Each row is a point on a landscape with many peaks, with its height.
A climber steps from a point to the highest of its 2 nearest points, and stops where none of them is higher. Distance is the straight distance between rows; heights are no part of it.
fif: [  2  19  -9 -20 -17  12  32  15  18  12 -44 -26  16  -6   7  40  38  -9
  39 -18]  height 172
vamoz: [-15   5  -7  19   7 -24  -7  32 -36  18  -2  43  33  12  23 -16 -24  -9
  38 -49]  height 807
tuv: [ 11  -1  30 -10  21  13  -3  15   5 -10   3  10  24  18 -10   9  70  47
 -25 -10]  height 411
vimob: [ 22 -31 -29 -17  15   7 -32   3 -28 -24  42  12  -5 -32  12 -30 -50   7
 -17  44]  height 475
vup: [ -1  24  -7  13  17  12  -2  23  -9   0  31   1 -10 -44  -7 -26  17  -4
  34 -25]  height 222
Tize: [ -9  -6  24  11   3   2  -3  12 -31 -77  -3 -16  11 -24  20  29  23  38
 -14  16]  height 820
rubep: [-26 -28   5 -16  10   0 -12 -24  18 -25 -17   0 -46 -34 -33  -4 -29  13
   0  61]  height 764
kom: [  9   8  -9 -11   3 -16  17  20  26  30 -52  42  -5  -1  12 -28 -24 -19
   1  22]  height 643
nesud: [-12  -8  33  13  -8 -15 -28 -31  17   9  46  -4 -12  25 -46 -15 -12  30
 -29 -33]  height 332
Tum: [-23   3  23  58   8 -59 -38 -24  -3 -12  15  14 -26 -28 -37 -21 -18   2
   5  41]  height 95
Nefe: [ 16 -18 -21  -6 -12  11  13 -36  29  56 -12 -25   4  18 -38  20 -23 -39
 -40  -8]  height 693
gafe: [ 12  11  35  19 -10  10  20   4  21 -53  -3  -8 -33  -2  42 -28  20   3
 -20   8]  height 844
taze: [-16   3 -13  30   2   1 -11 -34  -2  14  -6   8 -15 -11 -30   2   4 -29
   5   3]  height 772
Sifeb: [-17 -10 -18  -3  13  -6  41  47  13  41   3 -23  15  -1  -5   2 -67 -58
  24 -30]  height 519
foz: [ 21  21   1   0   0  22   1   4  -5 -27  36 -12   3 -45  18 -21  27   4
   3  -3]  height 210
taveg: [-10 -36   7  -3   2 -17  -7  31 -66 -42  -1 -13  31  13  54  14  -8  30
  -1  -4]  height 774
moru: [  6   1  25   6  15 -10  -1  52 -30 -66  -3  -6  19 -36  21 -10  25  44
 -10   1]  height 867
vege: [ 12  10 -31 -55 -37  12   7   6   5 -11 -14 -26  27  13  12  59  25  21
  25  14]  height 819
zuv: [-44   6   7 -18  -4   9   1 -41  22  29  13 -33 -18 -32 -38   4 -13 -17
 -16 -17]  height 708
Kud: [ 22  21  15  59   8 -80 -23   5 -17  22  22  13 -10   4  17 -21 -61 -12
  16  42]  height 55
minif: [-22  -7  25 -15  -5   1  -1 -14   9 -54 -35  -1 -38 -30   9   6 -28  20
  -1  45]  height 725
Masu: [-18  14  24  -8  14   1  12   7  27  -1 -18 -13 -34 -44  -2 -26  32  -8
 -17  12]  height 493
Siz: [ 19 -24 -10 -22  25  11 -32  14 -14 -27  55   1 -22 -38 -28 -34 -37  32
   2  24]  height 431
vabuf: [ 20  20 -24  -9  12   4   5   2  24  59  16  15  15 -16 -23 -39 -12 -34
 -24 -23]  height 638
Mogad: [-22   0   4  -9   6 -15  34  47  14  35 -32 -12  -2  15   0  12 -42 -30
  45 -50]  height 532
patun: [ 27 -24 -29  18  -6  30   3 -40  -2  -2   6 -30 -27  34  -4  14  36 -32
 -36  34]  height 786
Vaki: [-11  -1  37   0  15  -5  -4  -3   8  28  -3  16   5  26 -24  -9  43  24
 -32 -20]  height 379
poguf: [ -8  -1  -5   0  25 -17   4  24   5  26  13 -13 -35 -17  -5 -34  -5 -41
  -2   3]  height 541
sugez: [ -3  -4  19  -9  13 -11   7  12   4  -5 -27   0 -19 -25  28 -29  34  -4
 -29  30]  height 478
mir: [ 11   4 -24 -17  -3   7 -17 -25  -6 -18  17  34  12 -41  19 -31 -52   0
 -21  41]  height 509
Nefug: [ -4  17  44  28  -1  -9  15  33  21 -37 -32  19 -31  -3  28 -23   7   2
  -3   4]  height 817
gizof: [ 20 -18   8  -4   6  -8  22  27 -18  -4  -8  -9  23  28  60 -16  50   4
 -22 -11]  height 450
zire: [  6  -7 -25 -43  18  11  19  34   8  31  19  -7   8 -11  11 -16 -37 -16
  15  -1]  height 584
Limab: [ 10 -32 -24 -13   2  16 -21 -11 -47   8  44 -28  -1  29   1  17  -5   3
  -2 -13]  height 640
dukin: [-28  -9  17  15   6  24  -4 -41  30 -44 -33  29 -11  -2 -47  16  21  46
   8  35]  height 131
Kife: [-34  20   9  10  21  -8  20  11  31   9  -1 -18 -51 -60 -13 -35  -1 -40
   5   4]  height 514
Mor: [ -8  23  -2 -38 -11   7  34   6  33  20 -55 -19  11 -32   2  24  10 -10
   9   0]  height 179
Subo: [-34   8 -20   1   6  -4  18  26   3  17   5 -12 -18 -10  -2  17 -83 -49
  47 -12]  height 507
sepog: [-42  20  16 -19 -18  13   2 -23  10  12  29 -32   5 -20 -27  16 -22  -1
  11 -53]  height 757
kesi: [ -2  13 -21 -51 -24  24 -11 -10   4 -16  17  -3  22 -15  -2  29 -41  32
  33  11]  height 805
Ker: [ 11 -17 -29 -48   8  11  10  33  -7  16  60 -32  13  18  24 -13 -48 -10
   8 -19]  height 601
riki: [ -1   7   1   1  10 -13  22   7  33  70   0 -18   5 -11 -32 -26  -7 -46
 -31 -41]  height 619
nidos: [ 16  -2  19  -9  11  10  19  19  -3 -13   1 -16  24  40  32   9  80  13
 -25  -9]  height 436
pez: [ 23  13 -21 -29  -5  18   0  -8   9 -15  11 -15   8 -49  23  -7  35   6
  -4  30]  height 201
sivi: [  8  -2  21  43  -3  15  10 -12   2 -66   6 -21 -28  10  39  -7  31  -8
 -29  25]  height 868
lebe: [-19 -14  16  30  15   6 -24 -23   8 -41  -9  37  -9 -27 -46  -8   2  38
   7  26]  height 119
Lida: [  2   8  25   4  -1  22   5 -11  37 -33  -2   5 -23   2 -30   9  23  39
  23  11]  height 142
fesus: [ -4 -24 -11 -56  10 -16  13   9  -9  58  -1 -17  32  -4  10 -17  20  -3
 -20 -14]  height 336
vig: [-16 -22  -9   4  11   1 -13 -38  11 -10  -8  -2 -40 -36 -20 -17   9  -8
 -22  68]  height 812
Tive: [-23   3  -1  63  10 -32 -20 -22 -32   5   0   5  -4   2 -10   4  23 -37
  -3  -6]  height 818
Lusa: [ 21 -17 -29  -1 -16  26   8 -43   1  25 -19 -20  -9  34 -21  33  15 -23
 -27  16]  height 739
gek: [-18  -4   7  -9 -12   1 -20 -24 -29 -28  -5   8   9 -15  17  10  -5   7
 -21   9]  height 735
rago: [ 26  13  -6   8   4   2  -3   0  12  28  23  17   2   6   2 -44   4 -12
 -14 -27]  height 687
Mis: [  2  10   6  44 -12 -51 -11 -12  -2   4   2  19 -16   9  18  -5 -51 -22
   7  23]  height 73
Vap: [ 23 -21   5   5   2  -6   0  48 -58 -70   6 -15  13 -16  55  -9  -6  32
   1   7]  height 813
Ran: [ -3   1  -3  36  -6 -52 -22 -22 -23  48  29 -22 -10  35 -29  16 -38 -32
   2  -8]  height 286
Lotok: [ -7  20  13  26   1 -46  15  22  27  32 -44  27 -16  13  13 -16 -42 -30
  13  -8]  height 685
bovov: [ 17 -23  -7  40   7  16   1 -31  -9 -38  22 -36 -33  28  19   1  43 -35
 -41  34]  height 829
Miga: [ -3  -3 -32  38  12  -5 -14  -4 -27  48  36  -7  -3  -2 -37 -12  10 -49
  11 -38]  height 250
kag: [  7  33  14 -10  -1  16  25  26  29  15 -28   2   4   7 -17  20  39  16
  37 -37]  height 164
tal: [ 12   0   0  -2 -14  13 -13 -21 -20   1  -1  36  56  35  15  14   9  29
 -19 -20]  height 637
gine: [ 17  40 -33 -38 -21  18  18  -9  32   6   1 -35  18 -53  -4  17  46 -16
  11  21]  height 193
todud: [ -7  28  26  48  -4 -33   3  -5  38   8 -33  42 -30 -11  -3 -32 -16 -12
   2   8]  height 740
gegu: [ -3   5  16  -8   2  17   5  34   1  -7  27 -28 -30  21  -3   6 -18  14
  36 -44]  height 842
vome: [-27  -6  19 -34  -5  14 -12  -4  -2   8  20 -22 -17   8 -33  20 -33  31
  25 -33]  height 801
ronod: [ -8  14  -9 -37 -27  23 -17 -29  -4 -12 -14  27  34 -21 -12  27 -24  38
  27  14]  height 858
sanis: [ -6   3  -1 -12 -14  14  -9 -29  -6  15 -35  45  51  29  -6  36  18  22
 -14   1]  height 692
Dur: [ -3 -17 -35 -15  30  -7   7  36  -3  39  17  -7 -22 -11   3 -17 -32 -38
   7  11]  height 564
zenug: [-18  20   8  51  -4  -4 -14  -6 -19  -8  -7  54  22   0 -13   7  12   4
  25 -32]  height 920
fel: [ 23 -29 -23   0 -13  -4   2  -2 -40   3  -7   9  31  68  47  22  -5   0
   5 -10]  height 710
sifez: [ 24   3   9  -9 -19  40   5 -29  13 -48  15  -2   8  42  13  29  16  47
 -12  12]  height 933
Gofe: [ 22  -1 -13  14  -1  18  30  17  18  47 -43   6   9  27 -38  19   4 -21
  22 -33]  height 573
gepa: [ 13 -12   9  20  11 -22   6  21  -9 -11 -21  17  -6  14  55 -31  34 -11
 -34  20]  height 464
Verom: [-12 -21   3 -31  11 -11  -8  -3 -14  43 -10   0  18  16   4  -4  40  12
 -28  -4]  height 352
Gifal: [ 30   7 -18   9 -15  31 -18 -54  -3 -21  18  37  40  19   3  -6  12  25
 -33   8]  height 580
dafo: [ 19 -12  24  18 -10  31   8 -30  13 -64   5 -14  -8  50  24  24  32  14
 -39  25]  height 918
ranam: [  6 -14  -4 -21   1   1  38  36   9  39 -36 -19 -14  33  -5  21  -9 -19
  29 -31]  height 546
gisu: [  3  -7 -28 -73   3   1  28  20   7  40  21 -57  31 -16  10   8   9 -16
 -11   0]  height 323
tes: [-17  32  -9 -54 -21   0  17   5  35   6 -12 -31  13 -64   0  23  18  -3
  15  13]  height 186
fite: [ -6 -31   1  -9  -5 -17  -2  18 -43 -13 -20   8  29  33  46  16 -10  19
  14 -12]  height 743
Rotun: [ 20   4  -6 -21 -13  23   8  -2  -1 -33  -9  -9  28  31  24  56  48  28
   5  24]  height 866
Zof: [-21   3  14  64  26 -10 -19  -6 -22 -10  12  37  21   5 -17  13  48  -1
  -7 -14]  height 859
let: [ -7  29  28 -17  -4  18   7  11  38   2 -31  23  -7   0 -22   8  27  41
  24  -4]  height 153
kot: [ 22  25 -36 -61 -27  17  14  15  19  -6   0 -14  30  -1  17  39 -23  18
  37   7]  height 791
tivur: [ 22  10 -26  15  -8  15  16   9  15  26 -38  31  -3   9  -7 -10  -6 -25
  20   4]  height 610
Diser: [  3  11 -24  31  15  17 -14  -6 -31  11  39   2   5 -20 -22 -17  37 -22
  15 -38]  height 236
div: [ -6  22  32  37 -11 -19   1   1  12 -30 -37  46  -2  -3  29 -25 -10   2
 -10  10]  height 788
lis: [ 24  15 -27  -8 -24  26  -3 -29   8 -11  -5  35  19   0  19 -11 -22   6
 -13  23]  height 538
demer: [-18   7  10 -21 -23   8 -15 -38   7  -9 -44  46  22  -4  -7  23 -15  38
  -5  17]  height 775
par: [  1   4 -19 -10  -4  26   1 -44  21  12   4 -16 -10 -22 -31  -7   6 -10
  -6   6]  height 717
Ger: [ -6 -13   5  18  -7  16 -15 -28 -25 -57   5   2   7  -8   9  24  12  20
 -18  34]  height 776
bila: [  1 -14  -5  -1  -3 -23  17  -5  24  60 -22 -19  -2  15 -21  -5 -15 -42
 -33 -17]  height 655
des: [-25   3  14  33  17 -27 -29 -13   1  -8  -4  34 -18 -42 -48 -24   1  11
   0  20]  height 107
papok: [ -1   2   5   5   6 -26  -6  25 -10  30  16  13  25  12  20 -37 -16  -6
  -1 -47]  height 748
Falab: [  4 -21 -24  19   4 -16  -5  -2 -11  56  27 -34 -20  25 -47  11 -25 -48
  15 -27]  height 266
tov: [-13  -1  37   3 -15   7  -7 -28  26  11  13 -13 -16  49 -30   0  22  27
 -26 -39]  height 353
famub: [-27 -14  15 -22 -14  -2 -12  -2 -20 -31 -28   1  -7 -17  19  23 -44  17
  -2  23]  height 701
ripi: [ -2  -7   3  45   3 -43 -31 -19 -19 -13 -14  20 -16  -5   1  -6 -16 -15
  -9  57]  height 82
kug: [ -4  10 -11  48   4 -12 -16  10 -31   1 -12  45  11  14   4   4 -13 -13
  38 -14]  height 863
kegil: [  3  -3   6  19  -6 -28 -24 -19   7  32  30   1 -17  38 -34 -11 -26   3
  -5 -13]  height 309
mif: [ 16  -4  34  -2  16   0   4  65  -8 -48  -3  -1 -16  -3  23 -14  11  37
  24 -11]  height 939
mobuv: [ 17  15  17 -17   1  10   6  56   5 -32  19 -24 -22  -2  16   8  11  31
  50 -16]  height 883
zemed: [ 20 -18 -26 -37   4  24  -8  12 -30   5  63 -38  -7  22   1   5 -21  10
  19 -29]  height 618
rof: [ 17 -30 -14   4  -6  -7 -13  -1 -39  15  27  -3  24  70  16  15  -2  -2
 -15 -28]  height 677

Call two points neighbours if one is among the 2 nearest of the other. Go from one point of each pair to the other, from neighbour to neighbour, staying as high as possible. Name the lowest point that can't be avoided.
sifez / vig | riki
sivi / ronod | kot
vig / moru | zuv
vig / zenug | par

Write out the way that a climber takes from each point below.
Siz | mir lis Gifal tal sanis demer ronod
zuv | sepog vome gegu mobuv mif
vabuf | rago papok vamoz kug zenug
